A landscape with many valleys, sampled at points; each row gives a point and its height.
From any point a ball rolls to the lowest of the 2 points nearest to it. It stops when none of these is lower. Distance is the straight distance between rows; heights are no part of it.
K_943: [ 27 -15  20 -17 -19  -9   1 -14  12 -42 -21 -14 -36   3  21  15 -28 -25
   0   6 -13 -17  -2  15  -7  11 -20  18   4   2 -13 -19   0  48   5  15]  (h 31.9)
K_426: [  8   6  -7  -7  13  -6 -42  40 -18 -18  -2 -22  -3 -35  -8 -21   8 -16
 -12  21  -8 -10 -10 -31 -21  24 -10  -7  -1 -19  20   1   7  -8 -17 -12]  (h 61.2)
K_782: [-11   2   8  24   2  17 -23  14   1   4 -13  -1  19 -33  -3 -19  11 -13
  -1   6   8 -20   9 -22  16  23  32 -34 -21 -21 -18  18 -27  -4 -14 -20]  (h 56.6)
K_881: [ 31 -14  12  -4   3 -11 -15  42  32   1 -13 -19 -13  21  -8  26   7 -35
 -15   1  -7   6 -36 -13   0  -4 -20  -1  -6 -12  -6   8   4   2  -9   9]  (h 47.1)
K_512: [ 40 -10  19  -8 -19 -17 -35  32   4 -30 -20 -37 -19 -20  -2   6  -4 -14
   2  19 -10  -7  -8 -20 -15  32 -26   9  -2 -27  -6  -6 -12  18 -16   5]  (h 53.7)
K_527: [-13  -4 -11 -21  -6  16 -15 -11 -22 -21   4  -3  -7 -27  34   4 -28 -46
  18   9  20 -14  28 -19  -2  20   8  13 -11  -7   2  -2  -1  22  10   6]  (h 63.5)
K_800: [ 19   8 -11 -16  -8  -9  18 -20 -10 -32  -7  -6 -17   9   9  13   7  16
  -6   6 -20   9  -3  29 -26 -15 -23  11  20  24  24 -27  17  19   1   8]  (h 38.0)
K_699: [-24  -1   0   4  -4   3  23  -2 -17  34  29  -7  13  -2 -29 -16  20  74
   5  -2 -11  22  11  15   2  -4   0 -10   8   9  25  -3  11 -33   9  -1]  (h 32.9)
K_815: [  2 -13 -13 -19  34   4   5  -5   7   3   7  15  23  39  32   3  15  -4
 -13  -1 -24  -3 -33  30 -30 -40 -18 -15   0  32   7  -3  23   3   4   0]  (h 17.2)
K_524: [  4  19 -24 -10   2  -3 -15  37   5 -16 -13 -10 -12  -9 -31   4  21 -27
 -31  -4  -2   8 -13 -20 -10   1  -9  13  21  -2  37  -3  37   3 -12  -4]  (h 43.3)
K_251: [-34 -36  39  -3  18  12 -14  -6  16 -31  35 -21  -6 -32  27 -20  -3  -9
  16  13 -11 -29 -10  -7  13   8   2  22 -15 -22 -19  19   5  21   3  -4]  (h 16.0)
K_186: [ -1  -4 -14 -22   3   0 -27  54  10 -35  -9 -25 -26 -13  -2   7   5 -62
 -19  15   3 -15 -18 -35  -2  11 -12   0   9 -21  17   4  27  15 -11   3]  (h 10.9)
K_560: [-31  -2   3  20  24  19 -12 -18   8  13  14  29  32 -17  25 -30   7 -12
  10  -9  19 -28   8  -7  21  -5  37 -27 -23  -6 -36  29 -23  -6  -1 -19]  (h 24.2)
K_838: [ 17  13  -9 -19 -32  -9   4   8 -22   7 -15 -20 -23 -18 -26  10  -3   8
   4  -3   9  19  21 -23  -6  32  -1  12   8 -11  30 -25  -1  -4   7  -1]  (h 19.1)
K_469: [  9  19 -40 -15   8   2 -39   5 -36 -22 -10   2  19 -21  24 -22   7 -12
   4  14   5  -3  11  -9 -35   8  -3 -17   1  -1  18 -17  -2  -7  -8 -10]  (h 23.0)
K_649: [ 47 -12   9 -18   1 -18 -37  40  -2 -36 -21 -36 -15  -5   7  -2  -2 -14
 -10  28 -31  -4 -27  -5 -36  15 -43  -3  -4 -14   6 -16   2  14 -21   7]  (h 51.4)
K_879: [ -5   4 -34 -36  26   3 -29  -6 -33 -25  10  -5  12  -8  49 -16  17  -6
  15  20 -10  -2   8   9 -41  -7 -14  -6 -12   9  22 -17  12  -3   3   2]  (h 17.5)
K_226: [-10 -24   1 -27   5   1  48 -20 -31   2  29 -10 -31  -1  19  22  -9  34
  11   4 -19   9  -5  30  -4 -15 -17  25  -7  28  25 -16  11  -3  25  19]  (h 40.1)
K_169: [-43   0  28  12   0  25  17 -18   2   1   8  -7  11 -34 -38 -27  23  39
  -4  -1  -5  -2   8  -2  25  20  31   7   6 -13  12   9  12  -2   2 -19]  (h 21.1)
K_684: [ 17 -43  33  16  -1 -26  26   4  37  44  12 -11 -12  49  -3  25  -6  32
   7   0 -27  10 -31  31  10 -26 -17   4  -7  10 -22   6 -10   0   8  10]  (h 31.5)
K_181: [-16  24  11  18 -17  -5  32 -37  28 -20  -5  33 -13  10 -29  -6 -10   9
 -23 -22   4 -26  10  19   9 -15   4  45  25  10  -8   7  10  25   0  -6]  (h 9.3)
K_321: [ 15  -7  32  12 -25 -20  27 -16  28  11 -10  -1 -31  13 -17  30 -22  -2
   8 -18   9  -1  16 -15  30  15   4  29  -3  -8 -21   1 -15   6   7  15]  (h 33.3)
K_543: [  2 -12  21  16   5  -5 -18  14  -5  25  15 -18  25 -16 -17 -22  11  54
   8  21 -14   0   9   7   3  17  11 -14  -7 -15  -9   7 -19 -22 -16  -7]  (h 23.5)
K_487: [-10 -39  37   5  11 -10 -12  10  10  25  38 -40   9 -12   1  -7   4  46
  29  20 -18   4 -11   6  11   8   3   0 -17 -21 -18  13 -18 -23  -5   6]  (h 17.1)
K_573: [ -9 -27  30 -18   0  -2  38 -14   3   2  27 -19 -36   1   1  15  -9  20
   7   3 -23   3 -18  20   6  -6 -12  35  -3   7   7  -6  10  12  15  16]  (h 43.2)
K_350: [ -6 -10  43  33  -8 -10   7 -17  41  14  -2  17   8   1  -1  -8 -17  -6
  11 -11  14 -27  -1 -10  36   7  29   2 -14  -7 -45  33 -28   6 -10  -3]  (h 27.0)
K_347: [  4 -13 -21 -39  35   6 -19   2  -8 -21   5  -6  12  13  49  -7  17 -15
  -3  14 -25 -11 -16  22 -35 -23 -22 -16 -13  19  16 -14  26   7   1   4]  (h 11.7)
K_80: [-29  28 -34   3   3  24 -15  26 -25   3 -26  15   9 -33 -22 -24  22 -27
 -15   4  10  -1   8 -26  -2  21  31 -23  -7 -12  30  -3  10 -14  -1 -26]  (h 40.2)
K_812: [  7  24 -18  17 -11  13 -19 -17  -5 -24 -32  23  15 -17  16  -9 -16 -36
   1  -8  29 -17  26  -9   3  11  19 -21   6  -2 -17   1 -19  26  -6 -18]  (h 35.7)
K_74: [ -2   7   5  27  40   6 -31  51  26  14  12 -20   3   3 -16 -16  20 -17
 -29  12 -14  -8 -35 -18  -1 -12  -3 -34 -10 -12 -30  29  -7 -32 -33  -9]  (h 58.6)
K_280: [ -8 -38  34  -1  20   2 -24  10  15  -6  34 -31   7 -21  25 -15  10  10
  21  18 -18 -16 -22  -2   4   4  -3   2 -26 -26 -28  19 -12  -1  -5   4]  (h 10.5)
K_951: [ 19   7   1  33 -12 -16  12 -11  22  28  -9  22  16  37 -23   8   1  34
  -2 -17   8  13   7  17  18 -15  -2 -14  13   4 -23   4 -17  -7  -2   0]  (h 16.3)
K_648: [ 17  -8  33  36 -19 -20   9 -28  25  21  -8  13   8  14   5   3 -25  20
  26  -4  15 -10  21   3  34  11  22 -10 -12  -3 -50  16 -42   5 -11   8]  (h 23.6)
K_521: [-15  35 -20  16   7  15  -8 -16 -22 -18  -4  15  36 -30 -11 -37  32  37
  -9   6  -7 -12  19  16 -16   4  12 -17  14  10  16  -6  14  -4 -14 -19]  (h 31.8)
K_363: [-40 -12  38   1  -4   8  28 -28  12  12  21  -5 -21 -11 -20  -2 -12   2
   4 -14   6  -1   1 -11  33   9  19  39   4  -8   3  10   9  -2  11   0]  (h 10.8)
K_185: [-20  -8 -14 -39   8  13 -14  20 -17   7  18 -16  -4 -16  11   5  -3 -37
  10   4  16   9  -3 -31  -2  13   9  10 -14 -11  24  -2  20 -14  10   2]  (h 48.1)
K_77: [  2  26 -25   5 -32  12  15 -25 -37  17 -26  21   9  -4   0  -3 -15  11
  15  -8  27  16  43  -1   8  18  18 -24  -4   3   1 -20 -23  -6  13  -2]  (h 31.3)
K_150: [-16 -10   3 -12  -6  14 -16   1  -8  11  -1  -5   0 -26  24   2 -19 -48
  21   0  25  -5  15 -39  21  25  26  -4 -26 -13  -8  11 -12  -3   6   0]  (h 64.8)
K_960: [  1 -20   3 -30   5   2  -1  26   6  18  14 -18  -7  10   8  23  -1 -28
   7   3   4  16 -23 -14  -5  -1  -4   8 -15  -7  11  -2   8  -9  10  14]  (h 50.5)
K_749: [-22  -2   0 -22   2   5  13  -7   2 -29  10   2 -19  -9   3   5 -10 -25
  -4   2   0 -11  -1   5  -3  -3  -1  34  10   5  19  -5  35  30   8  13]  (h 28.8)
K_558: [ 11   5  13  38  -7  -8   7   9  34  39 -24  14  21  23 -45   0  13  23
 -10 -17   6   9   8   1  34   1  16 -23  -1  -7 -21  16 -13 -21  -7  -5]  (h 19.7)
K_125: [ 20 -10  29  -3 -21 -11 -10  10   9  -7  -2 -33 -18 -18 -12  15  -5   1
  12   4  -2   1   2 -17   6  27  -5  15  -3 -21  -9   1 -10  10  -5   6]  (h 55.9)
K_832: [ 17  -5  -2  29  35 -13 -31  59  17  35   3 -18  18  26 -13   0  10  -2
 -15  10 -15  13 -34  -4  -6 -22 -15 -30 -16  -2 -24  23 -14 -37 -27  -2]  (h 57.5)
K_314: [-30 -24  29 -13   4  11   8 -27  -4 -25  31  -6 -22 -25  29  -5 -23  -9
  15   9 -12 -26   4   8   4   6   3  37 -11  -7  -4   4   5  25  13  12]  (h 21.2)
K_180: [  4  33 -20  35  -5  13   1  -6   2  14 -33  40  38  10 -27 -15  17  15
 -17 -15  15   4  12  13  13  -5  21 -41   8   3 -15   5 -13 -10  -7 -15]  (h 25.6)
K_219: [ -7  20 -11 -10  -4  -8  10 -12  -4 -41   4  -7 -10 -17 -10   0  27  11
 -11   8 -18   0   1  20 -22 -13 -20  25  29  20  40 -17  47  23  -3   4]  (h 40.6)
K_769: [-31   7 -18 -18   6  19  18 -24 -32  18  32  12   5 -10  18  -7  -3  12
  17  -8  12  11  20   4  -1  -4  10   6  -5   9  16  -6   6 -18  21   6]  (h 40.7)
K_963: [ -2   1   4  16   5   4 -11  10  20  18  -5  13  10  -6   3  -4  -1 -31
   0 -10  22 -11  -8 -21  26   2  26 -23 -14  -7 -26  22 -16  -9  -6  -6]  (h 55.4)
K_773: [ 20 -25  13   6 -19 -27  47  -5  10  31  -1  -2 -34  43  -9  43 -23  26
   8 -10  -5  19   0  16  19 -13 -19  19  -6  12  -5  -5 -13  -5  23  17]  (h 38.1)
K_356: [ -6   7 -30  -2  41  10 -27  25  -4  -6  18   2  20   1  13 -16  35 -10
 -17   8 -12  -4 -25   2 -24 -27 -12 -17  -5   8  10  10  18 -21 -15  -5]  (h 65.8)
K_798: [-24  14 -46 -37  16  20   3  14 -28  22  19  14  19   8  10   4  14 -16
  -1  -8  17  20   1 -14 -18 -11   4  -4  -1  18  43  -7  33 -30  15  -3]  (h 44.7)
K_313: [  3  -2  16   7   0   2 -20  18  15 -20   3 -19  -1 -26 -10  -6   8 -10
  -6   2   0 -11 -12 -13   6  11   1   4   3 -19  -6  15   4  11 -13  -8]  (h 57.7)
K_385: [ 45 -14  19  11 -32 -30  15 -14  16   4 -25  -8 -36  24   2  43 -32  -1
  22  -4   5   9  16  -6  21  15  -8  13  -9  -4 -30  -9 -34  10   2  24]  (h 36.1)
K_384: [-41 -12   5 -35  -6  20   7  -5 -24  15  15 -23 -19 -28   0   7 -15 -28
  16  -3  17  16  15 -36  18  27  21  28  -8 -13  31  -7  18 -14  20   4]  (h 45.5)
K_154: [  6   2  -4 -12 -11  -1  14 -27 -26 -32  12 -15 -21 -22  18   5  -7  26
  15  12  -8  -1  14  21 -17   4 -12  18   7  11  10 -20   0  18   8   9]  (h 34.9)
K_714: [  4  20  -8  -2 -19  -5  45 -27  -2  -9  -2  18 -29  18 -22  22 -11  11
 -13 -20   8  10  15  13   4 -10 -11  32  22  17  20 -15  11  12  17   8]  (h 8.2)
K_982: [ 23 -28  41   0 -11 -13  16 -24  19 -19   3 -12 -29   5  14  10 -20  19
   8   6 -22 -20 -13  30   2  -1 -16  16  -3   2 -35  -5 -19  35   0  14]  (h 23.3)
K_63: [-46   4  -3  13  23  30  -8 -17  -3  -1  15  16  25 -34   7 -36  17   1
   1  -6   6 -22   9  -5  16   0  35 -13 -10  -7  -7  19   3   1   4 -26]  (h 26.4)
K_157: [-19  15 -21  -8   3  10   3 -39 -27 -32  14   8   0 -25  33 -13  -6   5
  14   6   5 -13  29  17 -16  -1   2  14   8  14  12 -13   7  17  10   3]  (h 32.0)
K_148: [ 12  27 -15   7  39  -9 -45  34 -31 -21  -6  -4  12 -33 -11 -40  16   4
 -21  28 -17  -9  -3 -18 -36  19 -13 -25  -1  -4  18  -2   9 -16 -29 -20]  (h 62.8)
K_853: [ 39  14   5  18 -20 -22   3 -32  25 -33 -35  28  -1  34   7  17 -24   0
  -6 -11  -1  -2   6  23  -4 -17  -6  -2  19   5 -36 -11 -32  27  -5   0]  (h 25.8)
K_849: [  9 -10  -6  -7  -6  -7  40 -39 -37 -22   8   3 -24  -1  20  17 -24  45
  13   3  -8   5  11  42  -2 -14 -17  16   2  25   7 -17 -14   8  17  14]  (h 37.5)
K_103: [ 45  -5  -1 -25 -28 -15   0  -3  -8 -41 -29 -25 -39   5  11  27 -16  -9
   0  10 -15   9   1   7 -22  12 -29  13  12   2   5 -34  -1  34   2  12]  (h 35.2)
K_436: [-54  -2  -1 -20   3  31  17 -18 -24  25  18   1  -1 -24  -6 -15   0  -2
  11 -11  14  15  17 -19  20  12  30  12  -7  -3  29  -5  20 -21  23  -5]  (h 43.1)
K_717: [ 39  10 -15  23  21 -13 -32  42   8   4 -19  -3  20  32  -6   4   5  -6
 -21   8 -14  17 -30   3 -20 -25 -21 -33  -1   3 -22   7 -18 -18 -31  -2]  (h 56.4)
K_976: [-35  14  19   9 -21   4  36 -36  13   1  -2  23 -22  -2 -31  -1 -21  -7
 -17 -26  10 -18  18  -5  30   3  19  48  15  -2   3   8  11  13  10  -4]  (h 4.5)
K_500: [ -4 -15  16  -6   9  -1  20   1  23  11  20  -1  -6  17  -7  11   9   2
  -5  -6 -12   7 -30  13  -3 -18  -9  18   0   6   4   5  15   7   8   6]  (h 46.0)
K_163: [ 11  -5  35  19  -9   0 -13 -10  19 -31   6 -16   5 -26   1  -9  -1  17
   6   6  -4 -25   7   5   4  16   0   5   5 -15 -26  15 -15  30 -16  -7]  (h 59.1)
K_990: [-15 -14  17  -5   7  -2 -15  42  28 -38   2 -36 -29 -20 -24  -1  16 -33
 -22   4 -10 -13 -28 -28  14  10  -8  19  17 -25  14  15  36  18 -12  -3]  (h 4.1)
K_867: [ 38  17 -16  14  -8 -26 -21  41 -14  36 -43   1   7  21 -42   5  -5  14
 -12  -1   0  32  12 -17 -12  20 -11 -24   3  -8  12 -16 -15 -31 -10  -7]  (h 30.5)
K_601: [ 23  27   2  43 -11   3  -5  12  15  12 -50  18  26   9 -47  -3  19  17
 -22  -6   4   1  20  -1  21  16  18 -29  -1 -14 -22   6 -23  -8 -17 -14]  (h 22.8)
K_12: [  5  -4  42  25 -18 -13  15 -21  38  -7  -4   7 -15   2 -18   6 -13   6
   0 -15   4 -21   6   0  24   9   8  27   4  -9 -32  18 -15  22  -5  -1]  (h 30.3)
K_446: [-44 -21  41   8   9  21  -4   2  13  -4   8 -35  -6 -35 -36 -18  21  10
  -2   1  -1  -5 -13 -26  31  23  26  16   6 -24  12  14  19  -3  -6 -22]  (h 15.6)
K_379: [ 13 -10  38  15  -6  -9   2 -21  39 -41  -6   4 -11   5  11 -10 -12   5
  -5   3 -18 -39 -16  33  -3  -8 -12  18   7   0 -37   7  -7  44  -8   2]  (h 18.4)
K_597: [ -2  17  -8  17  31   1 -47  21 -11 -46   2 -15  15 -39  10 -42  20   4
 -15  28 -19 -36   0  -5 -27   7 -12 -19   1  -8   1  11   5   0 -32 -20]  (h 64.0)
K_115: [ 11  -3  -8  -1 -12 -11  31   6  -3  23   9  -7 -12  32 -13  26   6  30
   0  -8  -8  30  -8  15  -9 -18 -22   8  14  14  21 -10   6  -8  15  10]  (h 51.2)
K_636: [-48 -26  26  -5  17  13 -14  16  14 -29  20 -37 -18 -34 -16 -18  15 -18
  -6   5  -2 -12 -22 -33  24  12   8  25  13 -23  13  17  36  11  -5 -11]  (h 10.2)
K_130: [-11  15  -9   6 -10   7  29 -29 -16  16  13  16   4   1  -6  -5  -7  33
   7 -14  11  10  20  17   8  -6   5  -3   8  12   2  -6  -6  -7  13   2]  (h 38.3)
K_299: [ -1   4  14  28 -15  12 -10   0  -8  11 -23   2  32 -25 -14 -19  11  27
  10  16   6  -8  29  -4  11  32  30 -27 -17 -20 -15   5 -35  -1 -11 -15]  (h 58.1)
K_725: [-18   5 -30 -40   9  15  21  -4 -24   6  21   8  -2  15  16  19   1 -12
   5   0   3  17   0   4 -22 -13  -6  13   1  22  43 -17  33  -8  19  11]  (h 46.9)
K_285: [-13  -5 -13 -13   6  13  -8 -14 -20  31   9  20  17  -2  41   1 -22 -37
  31  -4  31  -1  22 -21  14  10  24 -13 -32   0 -20   9 -22 -17  12   9]  (h 65.9)
K_106: [ -7   8 -21   5  33   9 -36   1  -4 -31  14   1  25 -20  30 -31  27  -1
  -2  10  -8 -24  -5  10 -19 -13  -4 -16  -4  -1  -5  10   6  -1 -13  -8]  (h 64.9)
K_392: [ 18  11  -3  15 -15 -17  33 -25  15   2  -7  25  -7  39 -17  17  -7  22
  -6 -18   4  11   2  23   3 -22 -13  11  18  13 -10  -7 -11   8   7   2]  (h 12.4)
K_339: [  4   3 -31 -27 -12  -1  40  -3 -34  14   5   3 -16  36   8  34  -8  12
   4  -3   3  33   2  13 -19 -18 -21   4  10  30  40 -21  12 -11  27  12]  (h 49.2)
K_228: [-19  -6   0  15  26   4   2  -2  29  25  22  34  28  26   5 -10  10  -9
  -7 -14  11 -12 -31  12   9 -35  10 -10  -6   9 -27  27  -5 -17  -2  -6]  (h 69.3)
K_609: [-37 -19  28  -1   3   9  26 -25  -6  28  36  -9  -4 -16  -3  -7  -9  30
  23  -6   3   8   9  -1  27   5  18  14  -8  -6  -5   7  -7 -18  16   6]  (h 16.8)
K_946: [ 12 -41  32   3  17 -13   8  -1  32  24  20  -6   5  31  16   2   1  21
   4   3 -32  -8 -41  35  -4 -29 -17  -5 -12   9 -31   5  -6  11   1  10]  (h 26.9)
K_948: [ 47  -1   0  -8 -35 -19 -11 -10 -14 -28 -27 -18 -22  -1  13  24 -22   2
  16  11   1  10  14  -2 -14  20 -15   1   5 -11 -15 -22 -34  21  -4   9]  (h 38.2)
K_222: [ -2  28 -40  -8 -13  15 -15 -10 -44   2 -21  17  23 -21  13 -21   0   1
  11   2  19   8  31  -7 -19  17  16 -25  -1   1  14 -22 -13  -9   6 -13]  (h 27.7)
K_768: [ 10  29 -14  16 -23   6   5 -42 -15 -11 -26  32  13  -2  13  -5 -26  -7
   5 -11  25  -2  36   7   5   5  17 -14  11   6 -17  -9 -27  18   3  -7]  (h 33.8)
K_827: [ 23 -19   7 -18  17  -2 -27  48  18 -20  -4 -30 -13   2   9   3  11 -33
 -21  19 -23 -12 -42  -8 -14  -5 -31  -6  -8 -11   1   3  15   7 -14   7]  (h 49.1)
K_876: [-32  -7 -18 -16  20  16   5 -19 -20  46  30  33  23  19  39  -4 -14 -11
  26 -10  24   5  18   2   8 -15  17  -9 -27   9 -12   8 -12 -31  21   9]  (h 66.9)
K_712: [ 30 -23  16  27 -18 -32  26  -2  25  29   2  -9 -17  43 -19  34  -7  58
  10   1 -12  19   4  28  20 -16 -22   3   4   6 -14  -1 -19  -6   8   6]  (h 35.5)
K_380: [ -4  23 -28   5  -8  18 -14   7 -11   4 -29  19  12 -18  -1  -8   2 -39
  -7  -8  29  -4  14 -22  10  13  27 -25  -4  -5   0   1  -6   2  -1 -16]  (h 37.6)
K_569: [ -2 -22  24   0   8  -6  -1  11  33  19  12   4   0  12  10  11  -7 -32
   7  -5  11  -5 -28 -12  20  -9  11   4 -19  -6 -25  21  -7  -8   1  10]  (h 54.1)
K_73: [ 34  14  -4   8 -23  -8 -21  19  18 -20 -39  -1 -16   0 -10  20  -7 -48
 -12 -12  21  -5   9 -31  11  18   0  -1   7 -14 -13   2  -8  19 -11  -4]  (h 19.6)
K_740: [ 48  -6   4  -1 -38 -25 -11  -2   2   2 -34 -14 -18  10  14  31 -30 -25
  27   1  17  13  21 -27  10  27  -1  -3  -9 -10 -26 -10 -40   7  -4  19]  (h 38.8)
K_303: [ 11  -9   7 -11 -13  -9  29 -13   5  19  -2  14 -20  34   9  32 -27 -16
   6  -8   9   9  -3   9   6 -10  -6  16  -7  10  -9  -7 -12   4  15  20]  (h 35.3)
K_170: [-42  19 -41 -24  13  27  -2   9 -25   9   3  16  14 -22  -6 -18  18 -23
  -9  -9  16   6  10 -19   4   2  26  -7   1   5  37  -3  35 -13  11 -15]  (h 42.6)
K_53: [ 23  14 -10  19 -15  -4 -25   5 -12  12 -34   8  27  -7   0  -8  -4  -1
   7   1  15   1  16 -10   4  16  16 -36  -7 -11 -22  -1 -33  -7 -15  -9]  (h 59.6)
K_316: [ 43  12  -2  12 -19 -17 -13  -3  29 -24 -44  24  -4  29   5  24 -16 -41
  -9 -13  17  -1  -2  -6   5  -4  -4  -6  12  -4 -31   0 -22  21  -9   0]  (h 22.9)
K_967: [ 20  -2   4  30 -24 -23  18 -26  12  32 -10  25   2  37   3  12 -29  21
  20 -12  19  11  22  10  31  -7   7 -14  -5   7 -34   3 -36  -9   2   9]  (h 20.1)
K_201: [ -6   4  16   3  -7  -6  16 -26  26 -38  -6  18 -16   9   4  -8 -15  -6
 -13  -4  -8 -30  -5  32 -10 -18  -6  33  14  15 -13  -1  14  40   0   4]  (h 14.1)
K_323: [-27 -11  -2   5  25   7  11  -3  10  38  39  20  28  18   4 -10  16  22
   6 -13  -1  10 -18  16   2 -30   5  -5  -5  10  -5  17   6 -25  11   0]  (h 68.6)
K_72: [-16  10 -15  -8  20   3  -6 -11   1 -34  14   4  13 -13  13 -14  31   2
  -9  10 -16 -12  -9  22 -23 -24 -12   8  11  20  24  -5  37  13  -4   1]  (h 42.8)
K_575: [ 26   6 -18  -4 -15  -5 -20  -4 -18   0 -14   1  12   1  21   5 -14 -10
  17   4  16  12  11  -5 -10   5   0 -17  -2  -4 -14 -12 -27  -2  -2   3]  (h 60.8)
K_461: [-34 -13  17   8   9  14   8 -23  -1  33  23  12  18 -14  14 -17  -7   5
  23  -9  14  -5  10  -6  26   3  30  -4 -20  -7 -21  16 -15 -15  10  -2]  (h 21.3)
K_863: [ 26 -24  19 -17   1  -7  -3 -19  13 -22  -7  -3 -11  15  39   3 -23 -13
   1   8 -18 -18 -17  26 -14 -10 -17  -4  -5   9 -28 -14  -9  32   2  12]  (h 28.0)
K_188: [-39   6  -4  -9  10  16   4 -24 -17 -26  29  -6   2 -41  11 -24  11  11
   9   3  -4 -11  19   3  -4   3  11  21   8   3  22  -1  29  14   6  -6]  (h 28.9)
K_576: [-14  16 -14  -8   0   8  -7  -7 -27  -8   9  -4  12 -34  -3 -24  18  22
   2   3  -4  -1  14  -4 -15  12   8  -1   7   0  25 -10  15  -5  -3  -9]  (h 32.5)
K_171: [-30 -16  -3   7   7   3  20 -14  -5  57  38  23  19  22  17  -4 -11  25
  25 -11  14  15   9  15  19 -23  10 -13 -17  11 -12   9 -12 -35  23   9]  (h 67.7)
K_495: [ -5  33 -11  31  -2  18  -1  -1 -13   3 -22  24  40  -9 -37 -31  32  44
 -17   4  -3   0  18  17  -1   8  18 -29   5   0   4   0  -7 -14 -11 -16]  (h 28.5)
K_679: [  1   2  11  13  26   1 -41  47   4  -2   3 -28  -2 -26 -13 -24  10 -13
 -20  20 -11 -15 -19 -30  -4  17   0 -26 -11 -24 -11  18  -9 -23 -28 -15]  (h 59.7)
K_238: [  7 -32  13 -26  14  -4  -7  33  24  28   6 -10  -3  26  18  32  -9 -54
  12   5  12   7 -34 -24  11  -5   2  -8 -32  -5  -8  14  -1 -17   6  16]  (h 52.5)
K_836: [ 10  11 -22  10  -4  -6  29  13  10  32  -3  14  11  51 -26  25  17  12
 -20 -22  -1  34 -13   8 -10 -28 -20  -2  23  20  24   4  20 -16  13   2]  (h 52.8)
K_529: [ 11  -3 -17 -28  -8   8  -9 -13 -27 -11   0  -2  -7  -1  42  17 -27 -29
  22  10  16   5  16  -4 -15   9  -2   1 -12   2  -3 -17 -16   5  14  15]  (h 62.2)
K_463: [  8   8 -16  -6   9   2 -10  43  25  -6 -10  -3 -15  15 -24  22  13 -50
 -33  -8   6   4 -28 -22   3  -9  -6   0  12  -5  13  11  24   0  -9  -2]  (h 45.1)
K_945: [  4  13  -3 -11 -27  -2  34 -17 -16  -6  -1 -14 -38 -15 -24  21  -9  19
   0 -13   7  15  25  -5  10  18  -6  31  15   1  26 -17   8   8  16   5]  (h 12.9)
K_283: [ 35   8 -25  10  17  -8 -13  24   9   5 -24  11  28  55   8  16   7  -8
 -23  -1 -24  26 -35  19 -27 -43 -23 -32  12  17  -5   0  -4 -10 -13  -2]  (h 55.2)
K_765: [-12  13 -20  12 -10   2  34 -21 -26  16  22  13  12  15 -12  -8  12  71
   3 -10   0  21  18  30  -3 -21  -9 -16  17  27  19  -7   6 -22  13   0]  (h 36.0)
K_59: [  0 -31  15 -14  30  -1   9 -16  30   8  15  13  13  36  32 -12   2   4
 -13  -3 -29 -29 -42  40 -17 -43 -14  -2  -7  30 -23   3   9  16   1  -2]  (h 22.0)
K_398: [ 16  17 -20 -12   1  -8  -3  22  -5 -10  -5 -11   3   8 -16   9  26   2
 -20   4 -19  18 -20   2 -30 -12 -28   9  17  14  39 -12  32  -5 -11   1]  (h 40.4)
K_780: [-54  15  -9   7  12  33   9 -15 -17   3   9  15  25 -36 -18 -37  31  22
  -1  -4   0  -2  12  -2  12   7  34  -7  -2  -5  21   5  21 -10   8 -24]  (h 25.3)
K_580: [-51  -9   3 -21  10  16  20 -31 -17 -22  31   7 -18 -21  17  -8 -17 -11
   7   3  -6 -19  13  10   3  -4   9  46   4   5  25  -1  29  16  16  13]  (h 25.4)
K_108: [ -5   6  11   6   2  -3   1   7 -16  11  18 -14  19 -19 -30 -26  24  69
  -3  14 -19   6   9  13 -11  13   0  -6  11  -2  18  -5   5 -21 -14  -6]  (h 28.7)
K_2: [ 34  17 -20 -15 -19 -21 -14  34 -27  27 -39  -3 -12  -2 -36   9  -4  -9
  -5  -3  12  30  14 -34 -15  36  -7 -10   6 -14  36 -27  -6 -21   3  -3]  (h 25.7)
K_796: [  8  11 -24  -5  -5   2 -28  37  15 -32 -25  -3 -18  -2   2  12  -6 -74
 -18   4  26 -19  -2 -32   5   8   0 -14  11 -14  -2   8  10  21 -12  -3]  (h 15.7)
K_810: [ 27  20 -29   5 -13 -15  -6  23 -22  24 -21   4  12  26 -26   5   7  25
 -12  -7  -3  36   4  -3 -24  -3 -21 -15  19   7  27 -18  -1 -27  -6  -1]  (h 34.0)
K_55: [ 11  15 -36  14  19   2   1  27   4  27  -7  22  33  50  -8  13  19  -3
 -24 -12  -3  27 -30   9 -20 -40 -17 -26  16  23  12  12  12 -29  -3  -4]  (h 54.0)
K_498: [ 23  19 -24   3  -5 -20  12  20 -20  12  -8  -6   6  33 -24  13  22  37
 -16   0 -26  35 -11  11 -39 -19 -38  -1  27  22  43 -14  21 -22  -4   1]  (h 37.3)
K_936: [ -5   5   4 -13 -16   0  16 -13   8  -5  -4  16 -23  11  -2  21 -26 -37
  -5 -10  17  -6   7  -5   9   3   5  34   5   1   3  -1   9  18   9  12]  (h 32.2)

Two balls start at each pair of points below. Name the first point that both come to, or write none.
K_876, K_798: none
K_426, K_125: none
K_948, K_512: none
K_740, K_881: K_714

For each start below, name the point where the ball stops.
K_649: K_714
K_106: K_347
K_171: K_280
K_228: K_280

Call two points neighbours if one is among the 2 nearest of the other. Go from one point of each pair to the other, from neighbour to neighbour, staying as low as possible. Name the highest point that can't be avoided.
K_976, K_990: K_63
K_990, K_714: K_853
K_188, K_990: K_576
K_280, K_347: K_773
